Points on a hilly landscape, in no order, each with its height.
A climber steps from a point to the highest of its 2 nearest points, and stops where none of them is higher. Distance is the straight distance between rows; heights are no part of it.
(781) height 646: 30  -10  16  -18  -25  -2  12  -28  35  6  -15  16  -4  -24  -28  28  -4  -7  -24  14  31  10  14  -7  -1  -1  -22  31  -27  -7  -12  20  -40  4  28  -18  32  -13  11  43  -32  5  28  -5  -14  -18  -24  -9  -27  0  13  -3
(499) height 380: -20  21  17  -29  -2  -34  3  7  7  15  15  14  5  -11  -12  21  1  -39  8  9  6  -1  28  8  0  1  -23  -7  2  -46  -25  27  -4  0  10  12  24  10  -21  -13  -6  -44  29  -5  0  22  -22  2  -18  -30  23  5
(141) height 166: 19  13  3  19  22  2  8  4  23  -21  -25  -4  -33  -32  41  -48  14  -20  34  -26  -12  -32  10  0  36  12  55  -4  -31  24  -41  20  5  -25  -21  4  -7  12  -1  -46  19  -9  -30  -21  13  -25  -4  15  -26  16  31  -35
(1059) height 296: -26  16  2  15  -24  -2  16  -5  10  -38  -15  42  14  -28  -16  -3  -10  35  17  -25  -9  40  -18  30  -33  8  -17  -19  45  -17  -2  1  -1  -8  -6  52  -14  -17  18  9  -3  25  -13  -5  13  12  -2  -22  -22  -47  25  3
(190) height 128: 20  7  3  -53  23  38  22  -21  14  -16  -38  -2  -28  -3  -2  24  4  3  34  10  16  7  15  -20  32  -8  19  17  -27  29  -23  4  7  17  -26  -20  -25  29  -50  -27  24  5  0  28  -27  -56  0  17  39  8  -12  -9
(344) height 347: 4  39  26  -34  -12  -28  4  -4  2  -1  2  17  3  -24  -6  48  0  2  11  1  23  1  9  14  0  7  -22  12  21  -30  -10  -2  -5  24  12  35  20  10  -22  7  -37  -32  26  27  -2  8  -53  16  -28  -52  20  24
(702) height 298: 3  0  -10  0  -18  4  29  -12  29  -20  -1  -15  32  25  3  4  -10  30  15  -32  -45  34  -38  -13  18  -4  -10  -6  26  45  9  -23  4  16  -4  18  -55  -32  17  23  -28  32  -37  0  12  -3  24  -13  6  -53  -2  -4
(173) height 226: 28  -65  -22  6  -24  23  5  -28  -1  3  -48  7  0  4  20  -22  10  -6  -25  -5  47  9  -33  21  -5  -9  27  29  -27  -6  26  3  -14  11  -3  -42  13  -5  1  -7  4  9  56  -3  -30  -13  -20  20  28  49  -10  -28
(359) height 154: 15  15  -31  -41  26  35  9  -12  7  4  -21  -17  -34  6  7  -4  -7  3  17  19  14  -9  20  -44  50  9  22  -4  -55  27  -8  27  -17  11  -20  -9  -19  28  -23  -23  38  -16  -21  -6  -7  -52  38  10  27  18  -14  -10
(634) height 650: 35  -5  -1  22  39  7  -50  23  -36  16  38  -4  -14  -20  -5  5  16  24  -15  32  4  -44  7  -20  -30  -9  16  11  -17  11  3  -22  -1  16  -3  -19  19  -8  9  30  1  -11  -24  41  0  4  17  10  -8  54  -24  30
(1081) height 416: 23  -32  -18  -9  -4  15  -4  -18  24  18  -5  -36  6  49  -16  4  -15  -34  -26  15  14  -1  -5  -35  34  -23  -17  32  -38  19  -3  11  -11  -7  33  -43  17  -18  25  34  -22  33  -3  -20  -21  -28  19  -9  15  11  4  -30
(311) height 655: 1  3  -6  4  -35  -19  18  7  6  -4  -16  15  -3  -20  15  -14  4  0  -10  -30  16  -5  -12  31  9  8  -5  8  14  -7  13  -5  -8  -6  0  31  16  2  3  -25  -26  -15  34  -13  -6  13  -39  14  -46  -19  24  -19
(945) height 564: 31  -40  -14  -8  -54  -8  25  -20  28  11  -16  3  22  15  -5  -7  -11  -20  -45  -15  30  18  -29  2  8  -8  -14  32  -9  -4  22  10  -27  4  29  -15  22  -25  27  24  -51  2  46  -20  -18  3  -20  3  -25  2  7  -22
(73) height 348: -29  -7  -23  29  8  44  4  -12  -8  -22  -34  25  7  -4  -8  -12  -2  45  23  -2  -29  37  -20  12  -32  2  -7  -43  12  8  -7  -1  12  -8  -24  -6  -40  -31  24  11  19  32  -32  -19  15  -3  32  -17  40  -12  1  -13
(219) height 252: 10  6  34  19  -5  3  25  -4  16  -42  -12  31  12  -38  -10  -25  -6  43  12  -8  -20  33  -13  31  -47  3  14  -12  43  6  11  -20  18  1  -19  10  -31  -18  1  1  10  28  -6  20  6  18  -7  -21  -2  -20  7  -12
(1045) height 198: -6  -4  -24  13  9  5  29  -7  24  -18  -28  -23  -18  3  23  -55  -2  -24  16  -36  -21  -8  11  -14  42  15  29  -22  -33  33  -26  35  -5  -46  -9  -4  -31  2  9  -28  34  13  -33  -45  8  -36  32  -9  -12  18  16  -31
(341) height 552: -28  35  -23  11  17  9  -66  15  -51  27  0  12  -27  1  -25  45  7  7  14  31  33  -44  23  -5  -11  -4  -28  -8  -20  -21  -12  3  4  -8  23  18  42  8  6  18  -9  -10  -26  10  9  4  -10  13  -23  4  12  8
(34) height 236: -17  -19  0  -1  4  27  27  -17  31  -20  -49  -29  -22  24  27  -30  3  -35  24  -41  -27  10  6  -3  27  4  28  -13  -24  25  -4  11  20  -38  -12  -27  -53  6  -1  -52  45  29  -25  -18  -9  -22  16  -10  16  46  -12  -31
(580) height 323: 8  -60  -9  21  8  31  -11  -3  -10  0  -10  -20  12  43  11  -10  11  -2  6  -12  -25  10  -31  -9  -13  -19  22  4  -4  17  4  -14  19  -1  -12  -48  -27  -33  15  7  13  32  -17  14  -8  -10  15  3  62  33  -22  -6
(266) height 422: 16  -7  20  2  11  -7  8  -2  -2  -8  46  6  40  -10  -17  12  -11  51  -20  15  -16  31  -18  -10  -38  -2  0  -2  31  -19  7  -9  -13  39  -4  -1  -14  -29  20  58  -9  -2  -17  16  10  8  34  -25  14  -10  -20  55
(579) height 95: -18  16  -28  -17  -33  -5  15  10  -3  25  -16  5  -15  -1  13  -4  -7  3  -29  -3  36  -17  25  18  15  24  -9  1  -1  -23  34  9  -24  11  -10  38  16  59  -27  -35  31  -28  36  -19  4  -8  -24  30  -22  -1  -20  13
(913) height 282: -23  -51  -22  16  7  31  7  -6  4  -1  -34  -9  2  47  23  -29  5  -18  10  -24  -24  25  -19  -1  -1  -4  19  -21  -18  -4  0  13  23  -17  -25  -47  -42  -12  -2  -27  44  18  -4  -18  -3  -7  33  -7  67  45  -14  -13
(443) height 487: 1  34  4  -8  4  -22  -4  16  -13  7  50  -39  11  22  1  18  -8  12  -3  -1  -19  -17  -3  -25  14  7  -23  -2  20  15  17  -30  14  9  8  24  -12  3  6  23  -24  4  -22  13  18  19  20  -7  -8  -18  -22  27
(546) height 77: -29  21  -28  -9  -28  0  12  10  1  18  -28  -23  -31  17  12  -13  -13  -8  -21  -25  30  -29  32  5  31  26  -12  -1  -11  -1  35  5  4  -19  2  34  4  57  -8  -39  37  11  12  -36  -1  -12  -17  8  -37  31  -33  -11
(370) height 514: 6  -6  9  -9  37  25  0  -16  21  -14  -32  13  -21  -20  -11  -13  16  -33  40  18  -7  -4  17  1  8  -18  23  1  -44  2  -65  30  5  -14  -7  -43  5  -9  -24  -23  6  0  3  -5  -16  -22  3  -3  29  16  45  -40
(126) height 628: 24  18  18  -18  -3  -2  32  14  8  2  36  -20  22  -6  -8  -20  -15  29  -37  14  -30  -14  5  -9  -6  1  -2  6  30  39  51  -46  16  14  -12  -4  -11  32  -19  -1  3  30  16  9  -10  24  11  -12  0  10  -42  2
(255) height 724: 10  7  -5  -14  -2  5  22  14  8  22  36  -16  16  4  -20  -18  -18  27  -52  31  -9  -3  11  -15  -4  2  -11  0  7  20  39  -14  -15  20  0  -7  7  24  -3  23  5  6  25  -9  -3  2  41  -7  1  5  -35  14
(167) height 667: 32  -10  16  13  14  -18  -18  22  -16  26  51  13  30  -20  -10  -5  9  9  -25  37  -6  -17  -11  1  -29  -22  2  12  7  -11  2  -20  -7  29  -3  -17  38  -19  -1  25  -36  -34  24  20  -10  41  -2  18  5  -2  -1  16
(382) height 175: 12  -35  0  -25  -29  -14  36  -2  20  17  -16  -4  1  1  10  -13  -11  -20  -42  3  36  5  16  16  10  12  16  25  -19  -39  18  28  -24  13  -3  -22  5  35  -22  -17  36  -28  53  -6  -12  -20  4  13  5  43  -26  30
(953) height 402: -16  -9  12  34  -7  -16  -19  13  -24  -13  6  7  -5  -7  24  -4  9  8  6  -21  4  -12  1  39  -24  13  4  -9  40  -16  33  -26  27  -11  -14  27  -6  12  -6  -26  26  6  -3  19  12  34  -20  0  -9  24  -21  24
(440) height 205: -12  21  -12  -1  -1  -5  28  10  15  7  -4  10  -4  -36  -16  -24  -10  3  -17  13  -7  0  30  7  1  14  -1  -17  -22  -14  -7  33  -32  -8  -2  11  11  21  -2  -1  22  -18  14  -37  7  -11  24  -4  -27  -10  16  -3
(591) height 419: -52  9  -25  32  22  41  -34  0  -33  -3  -23  22  -7  20  -16  21  9  14  23  3  1  2  -4  2  -20  0  -30  -32  -2  -4  -16  5  20  -22  7  16  -1  -23  20  16  -3  28  -38  -17  16  -3  11  -14  23  -21  19  -13
(119) height 283: -10  -32  -63  45  -13  9  -21  13  -36  24  -18  23  7  19  38  -44  12  0  -3  -18  17  2  -45  21  2  4  10  -25  -15  -17  2  18  -8  4  -23  11  19  -14  20  -22  0  -26  20  -42  16  11  2  47  28  -12  17  -21
(1111) height 367: -22  3  6  -6  1  -50  -5  13  8  -12  11  -14  -10  -3  34  1  2  -35  25  -32  0  -8  13  -6  32  28  14  -8  -3  -30  -22  32  0  -12  -7  27  -16  22  2  -23  38  -46  -30  -10  25  -11  4  -4  -20  13  0  40
(528) height 115: -17  50  -6  -46  -1  -1  7  6  -9  11  -8  -2  -17  -4  12  14  -4  2  11  8  19  -21  38  12  34  14  -3  5  16  -14  11  -15  13  25  -4  35  1  66  -67  -58  23  -28  31  8  -3  0  -20  34  0  -17  -19  10
(959) height 329: 2  -3  -8  13  13  -34  -18  25  -8  23  38  17  20  4  6  -25  5  -34  6  19  -32  -5  -17  -3  19  -13  -4  -13  3  -17  -33  14  6  0  -2  1  39  -26  6  -7  -45  -56  18  -23  9  39  9  21  3  -56  47  -23
(811) height 259: 27  12  12  -24  4  3  43  -16  24  -25  9  -29  26  7  8  6  -3  24  26  -17  -59  31  -27  -30  32  -1  18  -18  7  48  -11  -23  -6  28  -28  -11  -72  -10  -2  -1  -10  -1  -34  15  5  -16  28  -5  27  -35  -6  -4
(947) height 365: 40  -60  -6  15  2  4  -14  -9  8  12  21  -35  28  45  10  -8  8  -10  -18  0  -20  -1  -36  -30  6  -30  16  25  -21  36  2  -16  -6  10  13  -55  -3  -43  29  26  -33  29  -22  10  -12  -13  12  -2  25  15  -8  -18
(305) height 508: 20  -50  -17  -15  -35  -9  20  -16  24  22  12  -14  40  45  -2  0  -22  -8  -42  -2  21  36  -31  -11  16  -6  -11  31  -10  -13  20  17  -26  15  13  -24  10  -25  19  26  -28  -10  34  -15  -4  -5  9  11  19  -6  -12  12
(216) height 355: -27  2  13  21  5  -34  -12  23  -10  -14  19  -16  -6  0  37  -2  4  -25  17  -38  -12  -17  8  8  8  21  2  -13  23  -12  5  -4  22  -16  -9  34  -17  20  14  -19  28  -16  -33  9  23  23  4  -7  -26  25  -33  41
(544) height 157: 51  -31  29  6  -2  -26  26  -10  20  -19  32  -4  36  -16  20  -47  3  5  -2  -7  -43  16  -39  14  -4  -21  44  11  21  21  4  -22  7  21  -26  -33  -21  -19  -14  -17  -11  -9  21  16  -10  23  1  0  22  -4  7  -21
(161) height 553: -18  29  15  0  17  -3  -22  10  -10  0  1  -36  -22  28  -2  20  12  -42  26  -14  -11  -37  23  -15  18  -6  -22  0  3  25  -9  -24  41  -39  23  8  -3  15  -8  -19  -14  41  -30  16  -4  17  -15  -16  -13  5  2  -21
(32) height 407: 14  0  -3  -24  -8  -25  9  -2  22  21  52  -34  21  19  -16  9  -27  -9  -23  21  -7  21  -1  -52  30  7  -14  3  -18  -4  8  21  -33  16  23  -3  2  -10  21  52  -10  -13  -16  -17  9  -18  54  -22  1  -10  -5  48
(221) height 342: -15  -7  -18  25  -35  -4  5  -5  8  -26  -15  12  20  13  5  1  -1  27  11  -41  -6  30  -39  14  -9  1  -19  -4  34  22  7  -17  2  1  0  45  -28  -31  28  16  -26  33  -33  -5  20  3  -8  -5  -17  -51  13  -8
(1105) height 178: 25  -40  48  -6  -15  -38  19  -5  19  -10  30  13  40  -17  7  -14  7  -15  -10  2  -13  31  -26  24  -26  -14  29  19  24  -25  3  -11  0  20  -14  -33  4  -20  -19  -8  -6  -27  43  17  -12  31  -17  -8  14  6  3  7
(1086) height 574: 24  9  10  9  25  12  -26  5  -9  7  14  -20  -24  -16  -16  8  2  9  -11  18  9  -35  19  -18  -9  -7  1  12  -18  27  -2  -16  -2  -5  13  -19  19  2  5  26  -1  18  -21  26  -6  -10  4  -5  -11  37  -9  2
(800) height 481: 22  -5  43  1  14  15  10  1  3  -26  29  5  36  -10  -26  11  -1  55  -9  22  -33  24  -13  -9  -50  -13  9  2  30  10  10  -29  6  29  -7  -24  -27  -24  11  43  -4  31  -21  30  -5  2  8  -29  33  10  -33  30
(901) height 466: -17  19  -9  26  4  29  -25  6  -42  -2  -18  11  -19  6  6  8  6  41  1  -9  17  -23  7  24  -35  0  -11  -3  32  13  43  -47  33  -4  -11  29  2  21  -9  -16  10  41  -3  23  4  22  -25  6  3  12  -22  -5
(340) height 285: -23  35  41  12  34  -19  -11  4  -8  -27  14  21  -5  -43  -20  21  13  12  26  9  -15  7  17  13  -37  14  -2  -24  16  -30  -28  16  8  -11  7  18  -15  -2  12  29  19  2  -40  12  14  -1  3  -30  -30  1  13  37
(996) height 668: 27  -31  35  20  40  12  -18  10  0  -18  21  1  7  -27  -9  -15  18  2  12  25  -39  5  -4  -5  -34  -21  34  1  -8  6  -34  -5  12  -2  -22  -59  -4  -22  4  20  15  10  -17  29  -9  2  17  -15  36  45  5  0
(112) height 634: -12  35  -22  -1  -4  9  -38  4  -25  31  -7  10  -26  -22  -12  38  1  20  -15  28  38  -38  33  -4  0  9  -22  2  -19  -16  11  4  -37  13  20  37  40  16  -1  15  -16  -25  5  5  1  -16  -31  33  -39  -6  0  11
(507) height 605: -21  15  -3  21  -17  34  16  -1  1  -14  -29  5  5  18  -20  -22  -3  28  2  -10  -39  12  -12  7  -20  -19  -19  -13  36  59  33  -46  39  -22  -3  6  -15  -16  2  -26  -23  70  -6  -13  -10  32  -3  -24  14  -24  1  -67
(719) height 254: -1  -60  -45  41  -21  14  -24  3  -21  19  -38  17  1  17  27  -41  16  -1  -18  -13  39  0  -40  28  -19  -2  15  8  -17  -24  28  2  -10  4  -9  -24  20  -18  13  -11  3  -3  42  -25  -11  7  -18  33  31  32  3  -18
(24) height 138: 50  -31  12  15  14  -22  18  5  19  -17  22  -7  13  -26  37  -53  6  -9  2  -19  -30  7  -26  2  9  -5  52  4  -2  20  -17  10  -6  13  -28  -23  -24  -12  0  -12  10  -30  7  7  2  -1  15  6  1  15  10  -2
(932) height 216: -25  31  19  28  19  1  -19  0  -19  -33  -25  14  -24  -6  15  0  20  -6  55  -38  -21  -17  11  33  -15  8  6  -9  30  17  -13  -31  44  -33  -10  32  -29  10  -19  -58  12  23  -32  14  9  18  -44  5  0  -4  8  -26
(711) height 707: -23  27  8  20  17  21  -16  3  -20  -7  -1  12  5  8  -12  -6  9  16  24  6  -41  -10  -4  6  -24  -20  -13  -20  26  39  -11  -41  45  -25  -2  -8  -4  -19  -4  -21  -35  43  -15  -3  -7  36  -9  -11  17  -32  26  -56
(522) height 330: 13  26  -33  3  -22  9  12  -10  0  6  6  15  12  -18  -9  10  -17  54  -32  5  24  15  -6  -8  2  20  -21  4  -4  11  22  0  -45  23  3  41  4  3  27  44  -17  -5  -4  -8  11  -19  12  16  -31  -30  -1  17
(753) height 368: 6  13  -14  7  -4  11  1  -12  -14  -8  16  26  17  -27  -16  7  -7  70  -18  12  12  31  -19  -1  -26  13  -14  -6  17  -11  11  -2  -34  34  -4  30  -11  -20  19  54  -16  -12  -16  -2  14  -18  25  3  -3  -34  10  45
(785) height 352: -18  26  -5  12  10  -26  -21  15  -17  9  21  24  4  -10  -2  4  13  -20  20  5  -7  -5  0  14  0  -1  -15  -20  13  -18  -29  9  4  -7  0  30  23  -6  -7  -17  -27  -38  8  -13  14  33  -16  13  -15  -53  45  -10
(461) height 199: 11  23  -2  -34  21  3  30  3  24  -2  29  -19  -1  -7  3  -27  -7  12  5  11  -46  23  5  -37  31  18  20  -29  -22  19  -12  25  -15  4  -23  -8  -43  21  -2  0  35  -36  -23  -20  11  -25  66  -19  18  9  -16  24
(35) height 547: 4  41  20  -9  16  -15  -7  21  -19  12  54  -24  25  7  -14  7  -6  36  -20  24  -32  -20  3  -9  -20  -5  -22  -9  49  8  42  -56  26  26  -6  10  1  23  -17  8  -11  12  -3  25  4  43  14  -8  1  -15  -39  30
(384) height 754: -25  -15  -22  1  -54  -14  21  -8  -4  13  -29  34  3  -3  19  -20  -4  0  -31  -22  32  16  -19  50  -7  6  -8  8  34  -36  49  -10  -8  3  -4  21  24  15  -10  -55  -8  -27  71  -11  -13  29  -45  21  -17  -10  -4  -13
(77) height 366: 26  20  25  -33  19  -25  4  -10  18  3  45  -13  2  -21  -24  24  -12  17  -9  31  2  15  10  -35  18  7  -7  7  -16  2  -9  13  -37  19  22  2  -5  -3  5  60  -6  -25  -29  12  5  -27  31  -24  -25  -8  8  49
(956) height 635: -4  5  -5  8  4  -3  -1  20  -13  27  35  10  30  -6  -11  -19  -11  25  -33  38  -12  2  8  -4  -23  -1  -6  -16  14  -18  15  -10  -9  22  -7  -4  23  7  -10  10  1  -22  33  -16  3  28  37  1  13  -15  -11  18
(600) height 413: -34  7  0  -29  -9  3  -8  -11  -3  11  -26  15  -15  8  -14  42  -2  -33  6  9  34  0  27  19  -5  -1  -22  12  -11  -40  -21  27  2  -14  17  -2  32  15  -22  -14  2  -14  28  -6  -9  -1  -31  4  1  -8  15  -6
(919) height 594: -6  9  3  3  -36  -47  5  5  11  8  -7  -9  -17  -4  16  0  6  -50  -7  -34  18  -23  1  15  25  3  -16  11  11  -7  5  9  5  -28  20  27  23  -4  17  -28  -39  -20  27  -8  -2  20  -56  2  -61  0  12  -17
(650) height 228: 21  26  -10  -29  12  19  32  -9  7  -6  17  -23  14  4  5  -6  -6  50  5  0  -44  38  -15  -42  33  4  15  -29  -3  45  9  2  -20  33  -32  -4  -63  9  -1  5  6  -22  -36  0  13  -16  57  2  32  -16  -23  20
(58) height 455: -5  -29  22  -7  3  -30  -24  -4  5  7  9  3  -8  -1  -4  46  8  -61  21  0  26  -1  6  -6  5  -1  -2  6  -27  -40  -45  48  -12  -19  28  -18  17  -27  25  39  0  -27  -21  12  15  -7  -14  -12  -21  19  17  29
(923) height 560: 16  -20  47  0  31  17  -13  -7  -15  -26  12  13  12  -9  -10  20  14  35  25  17  -25  22  -22  5  -48  -18  25  4  28  -11  -12  -27  21  35  -21  -30  -23  -28  -9  17  8  9  -11  45  -1  2  -7  -1  57  6  -10  28
(520) height 454: 7  -8  -12  -20  -12  -4  4  -2  26  30  21  -27  12  43  -23  11  -26  -35  -18  22  5  12  -3  -38  36  -13  -24  17  -28  -1  0  22  -12  -8  28  -16  31  -14  18  23  -29  7  11  -26  -1  1  23  -2  13  -17  11  -8
(742) height 742: 45  -20  23  26  25  -24  -33  25  -34  6  50  8  7  -27  6  -13  18  10  -12  23  -6  -38  -9  8  -40  -20  23  12  10  -3  5  -31  16  25  -19  -16  28  -2  -8  10  -8  -22  7  45  0  32  -9  19  -1  40  -16  22
(530) height 201: 29  -46  21  1  -15  3  11  -10  -2  1  -8  13  10  -11  9  -23  6  1  -29  7  16  12  -9  21  -24  -5  30  20  1  -12  24  -4  -5  15  -10  -42  4  3  -16  -7  18  -5  47  19  -19  7  -11  6  19  40  -18  11
(910) height 155: 10  -6  15  -50  -9  -13  19  5  13  16  12  -12  -1  1  -2  17  -13  -14  -22  31  24  -7  38  2  3  12  5  20  -7  -33  16  9  -14  34  3  -7  3  47  -45  -8  47  -27  46  23  -16  -16  1  9  5  25  -40  49
(603) height 535: 6  7  -5  22  0  33  3  8  -25  9  -8  -9  -13  5  -12  -12  -4  35  -28  11  2  -28  10  9  -27  -3  -6  4  22  40  62  -54  20  1  -4  3  10  26  -8  -7  0  40  21  14  -12  26  -10  -4  -3  31  -40  -21
(186) height 737: 17  11  -5  -13  -14  5  -27  -4  0  33  -1  17  -8  -19  -29  34  -10  -10  -16  40  30  -15  14  -7  -3  -10  -35  9  -22  -25  -15  22  -31  14  20  4  59  -17  9  46  -52  -33  30  2  -10  -2  -26  15  -20  -27  18  -10
(851) height 182: 15  24  -2  -27  8  8  30  -1  17  8  -10  -4  -15  -14  0  -24  -10  -4  -1  12  -4  -5  37  -8  31  12  15  -2  -22  12  -9  18  -14  3  -8  0  5  29  -32  -31  24  -19  23  -15  -8  -21  20  5  0  -9  10  -13
(64) height 247: -12  18  26  15  24  7  9  7  11  -36  -11  20  -9  -43  -12  -15  2  20  19  3  -18  12  20  10  -32  10  16  -22  9  -7  -18  12  1  -17  -10  3  -22  2  -1  5  31  19  -27  4  10  -8  7  -23  -8  15  14  7
(989) height 406: -19  7  0  -12  13  -29  -17  9  0  9  16  -15  -20  6  2  20  -2  -48  25  5  14  -7  22  -29  38  18  8  -5  -28  -27  -39  45  -11  -14  9  13  4  7  4  2  32  -39  -35  -14  13  -21  18  -5  -16  6  16  28
(418) height 436: 2  4  -22  2  -16  -7  -14  8  -23  9  8  -21  -3  34  17  23  -1  6  -8  -16  20  -19  -18  -8  14  3  -21  12  8  14  30  -21  11  4  13  30  13  0  10  3  -29  9  -4  8  9  6  -16  21  -15  -9  -15  6
(1115) height 498: -22  -13  2  -9  -15  -31  -25  -3  -8  5  3  -15  -8  31  10  69  7  -65  28  -28  34  -8  -4  -9  33  -4  -12  6  -15  -30  -29  30  6  -23  38  17  15  -21  26  24  -18  -16  -31  13  16  -5  -35  -9  -32  1  16  13
(1087) height 251: -36  -2  -53  28  -3  18  -14  22  -35  34  -15  21  -6  10  3  -39  -3  -3  -20  12  10  -11  11  15  -11  13  -10  -23  -9  -32  20  22  -8  -18  -10  5  27  23  -3  -25  25  -17  28  -50  1  11  18  20  19  5  2  -18
(86) height 227: -38  10  -35  36  3  5  -4  29  -17  25  5  26  -7  -21  -4  -34  -9  8  -17  15  -9  -6  24  9  -10  21  -19  -41  -10  -26  5  27  -28  -15  -4  25  22  14  11  -1  25  -23  2  -57  11  5  31  2  -17  -11  13  -7
(746) height 476: -54  36  -20  25  20  17  -53  7  -42  12  14  9  -17  21  -26  41  -3  0  13  16  9  -10  14  -13  -2  1  -41  -26  0  -3  -14  6  14  -30  31  25  20  -20  29  34  -18  24  -53  -12  19  5  9  -21  -11  -27  18  0
(406) height 386: -34  -28  -34  28  -40  -7  -10  1  -13  -3  -16  -1  10  40  23  1  -5  -2  -7  -47  14  17  -37  21  0  6  -21  1  28  -3  18  -12  11  -7  1  39  -10  -19  33  -5  -16  16  -6  -11  18  17  -17  6  -5  -24  -2  4
(68) height 59: -12  3  -9  -3  -19  3  21  -4  10  4  -26  -32  -26  25  21  -33  -9  -27  -24  -31  16  -23  21  5  21  8  5  16  -4  24  46  -23  22  -24  8  2  -6  47  -10  -46  25  27  21  -6  -16  1  -7  -4  -22  47  -36  -19
(292) height 248: -47  5  11  34  -2  7  -15  -5  -4  -40  -41  17  -10  1  14  3  11  -9  50  -50  -11  16  -4  32  -17  11  -3  -24  31  3  -10  -8  32  -36  -7  24  -35  -16  6  -32  24  32  -37  3  13  8  -27  -15  3  -1  8  -17
(467) height 584: 19  -47  19  15  28  -3  -18  -1  10  -8  -3  6  4  -8  9  -8  26  -36  24  4  -11  2  -21  2  -11  -28  32  14  -20  -2  -48  7  2  -4  0  -54  5  -45  -4  3  -5  -1  1  14  -13  -1  -7  1  30  20  31  -17
(593) height 324: -4  16  35  -11  22  -18  -4  -14  9  -25  23  7  1  -30  -10  41  5  17  14  7  8  17  7  -9  -22  9  6  -5  -1  -35  -32  26  -21  11  18  10  -13  -12  13  52  15  -17  -40  16  23  -26  17  -29  -33  4  7  60
(952) height 294: 24  3  -49  -4  -44  -2  13  -13  5  19  -13  6  -3  -8  7  -2  -15  27  -37  -7  51  -4  -12  -1  38  22  -5  13  -24  9  31  29  -60  22  -2  37  17  13  26  23  -14  -20  13  -27  9  -38  -13  32  -41  -19  1  8
(330) height 133: -12  45  20  -45  17  -7  -2  13  -5  9  13  1  -15  -19  -4  26  -1  3  12  29  0  -21  50  -2  4  8  -2  -2  7  -32  -7  -3  0  29  -6  23  3  55  -53  -25  36  -32  17  27  -4  -1  -1  12  -1  5  -24  36
(997) height 620: -20  35  27  8  19  10  -28  2  -16  -4  -6  -7  -13  17  -20  14  17  -32  26  7  -25  -28  10  -5  1  -27  -16  9  13  25  -19  -38  52  -40  27  -14  18  -5  -19  -28  -32  40  -7  9  -22  29  -27  -15  0  -14  34  -66
(170) height 106: 13  5  6  -56  2  31  36  -29  25  -11  -27  1  -8  8  -26  34  -11  17  3  21  22  31  11  -12  12  -7  1  19  -17  19  -8  11  -18  25  2  -23  -15  22  -36  2  9  22  31  5  -25  -47  1  5  40  -17  -13  -9
(458) height 499: 8  30  21  -31  37  2  -23  8  2  9  18  -29  -21  7  -23  37  1  -35  28  32  0  -30  30  -31  26  -13  -13  9  -24  19  -26  -12  25  -12  31  -18  20  4  -9  12  -12  21  -24  23  -16  -8  -1  -21  -6  -9  12  -9
(1014) height 460: -8  6  5  -15  19  21  -25  -17  -7  -1  -40  18  -24  -15  -14  19  13  -25  26  23  30  -18  27  7  -2  3  2  16  -40  -17  -46  24  -3  -13  4  -21  32  10  -24  -13  9  -3  8  12  -16  -23  -16  10  11  11  26  -26
(496) height 42: 8  6  10  -4  -6  18  22  -6  14  -15  -27  -35  -28  6  -2  -3  -5  -9  -12  -17  11  -27  28  -2  4  3  2  15  -11  40  27  -16  18  -32  11  -3  -16  35  0  -13  26  54  -8  6  -11  -19  -3  -25  -26  52  -39  -17
(832) height 297: -40  -31  2  41  7  22  -8  -7  -2  -40  -35  12  2  4  8  -8  7  11  35  -32  -28  37  -16  16  -40  -1  7  -36  19  -5  -14  7  23  -31  -18  -2  -50  -43  33  -2  33  41  -44  -5  17  5  17  -28  22  7  -4  -3
(716) height 319: 20  39  28  -33  -10  -19  -11  -9  -7  2  19  1  3  -7  -20  75  -2  8  4  12  25  -11  6  -6  -8  -5  -35  28  25  -8  3  -27  3  30  33  18  25  -4  -9  35  -54  -5  8  37  -2  12  -49  6  -22  -41  6  20
(802) height 523: 1  -10  4  -4  -17  27  30  -21  17  -17  -26  12  18  17  -13  -18  -7  23  -7  -13  -16  22  -30  10  -10  -21  0  13  22  40  12  -29  12  -6  9  -24  -8  -19  -2  -9  -18  57  13  -2  -23  2  -9  -20  22  -25  14  -55
(777) height 140: 23  -30  0  28  7  -14  7  -3  13  -20  -14  6  -7  -21  40  -43  11  -18  20  -29  0  -8  -4  16  7  11  54  3  -18  2  -25  23  -6  -11  -27  -12  -15  4  -1  -33  26  -16  -8  -5  8  -12  -5  14  -5  39  7  -6
(1021) height 87: 10  -8  25  -31  -3  30  38  -27  32  -27  -35  20  7  -21  -41  18  -13  23  -5  18  16  44  8  8  -22  -9  -4  10  -7  -4  -7  16  -23  4  2  -31  -8  2  -15  24  13  34  22  3  -21  -42  5  -13  27  -8  1  4
(450) height 307: 0  -28  -48  27  1  -10  -21  18  -22  28  19  -1  13  32  29  -36  7  -20  -6  -10  -4  -8  -39  0  20  -12  8  -6  -3  -6  -7  8  1  4  -13  1  27  -26  19  -19  -36  -39  20  -27  10  21  1  44  18  -41  30  -26
(879) height 546: -26  -5  1  -16  -25  -42  -24  5  1  23  -3  -11  -23  29  15  26  9  -89  -4  -24  19  -24  7  0  42  -3  -27  13  -12  -36  -17  35  13  -40  39  9  33  -3  20  -13  -31  -31  12  -10  4  24  -39  -9  -45  8  7  -8

Call two points neighbours if one is among the 2 nearest of the other. Go from one point of each pair to the other, from neighbour to neighbour, staying as high as possible. Name the lowest point that can't be avoided.
(186) and (384) | (64)
(384) and (742) | (216)
(711) and (255) | (458)
(186) and (996) | (716)
(742) and (255) | (956)

Two climbers start at each pair of points below. Name the first point that both come to, or write -.
(382) and (24) | (530)
(440) and (522) | (996)
(219) and (932) | (126)
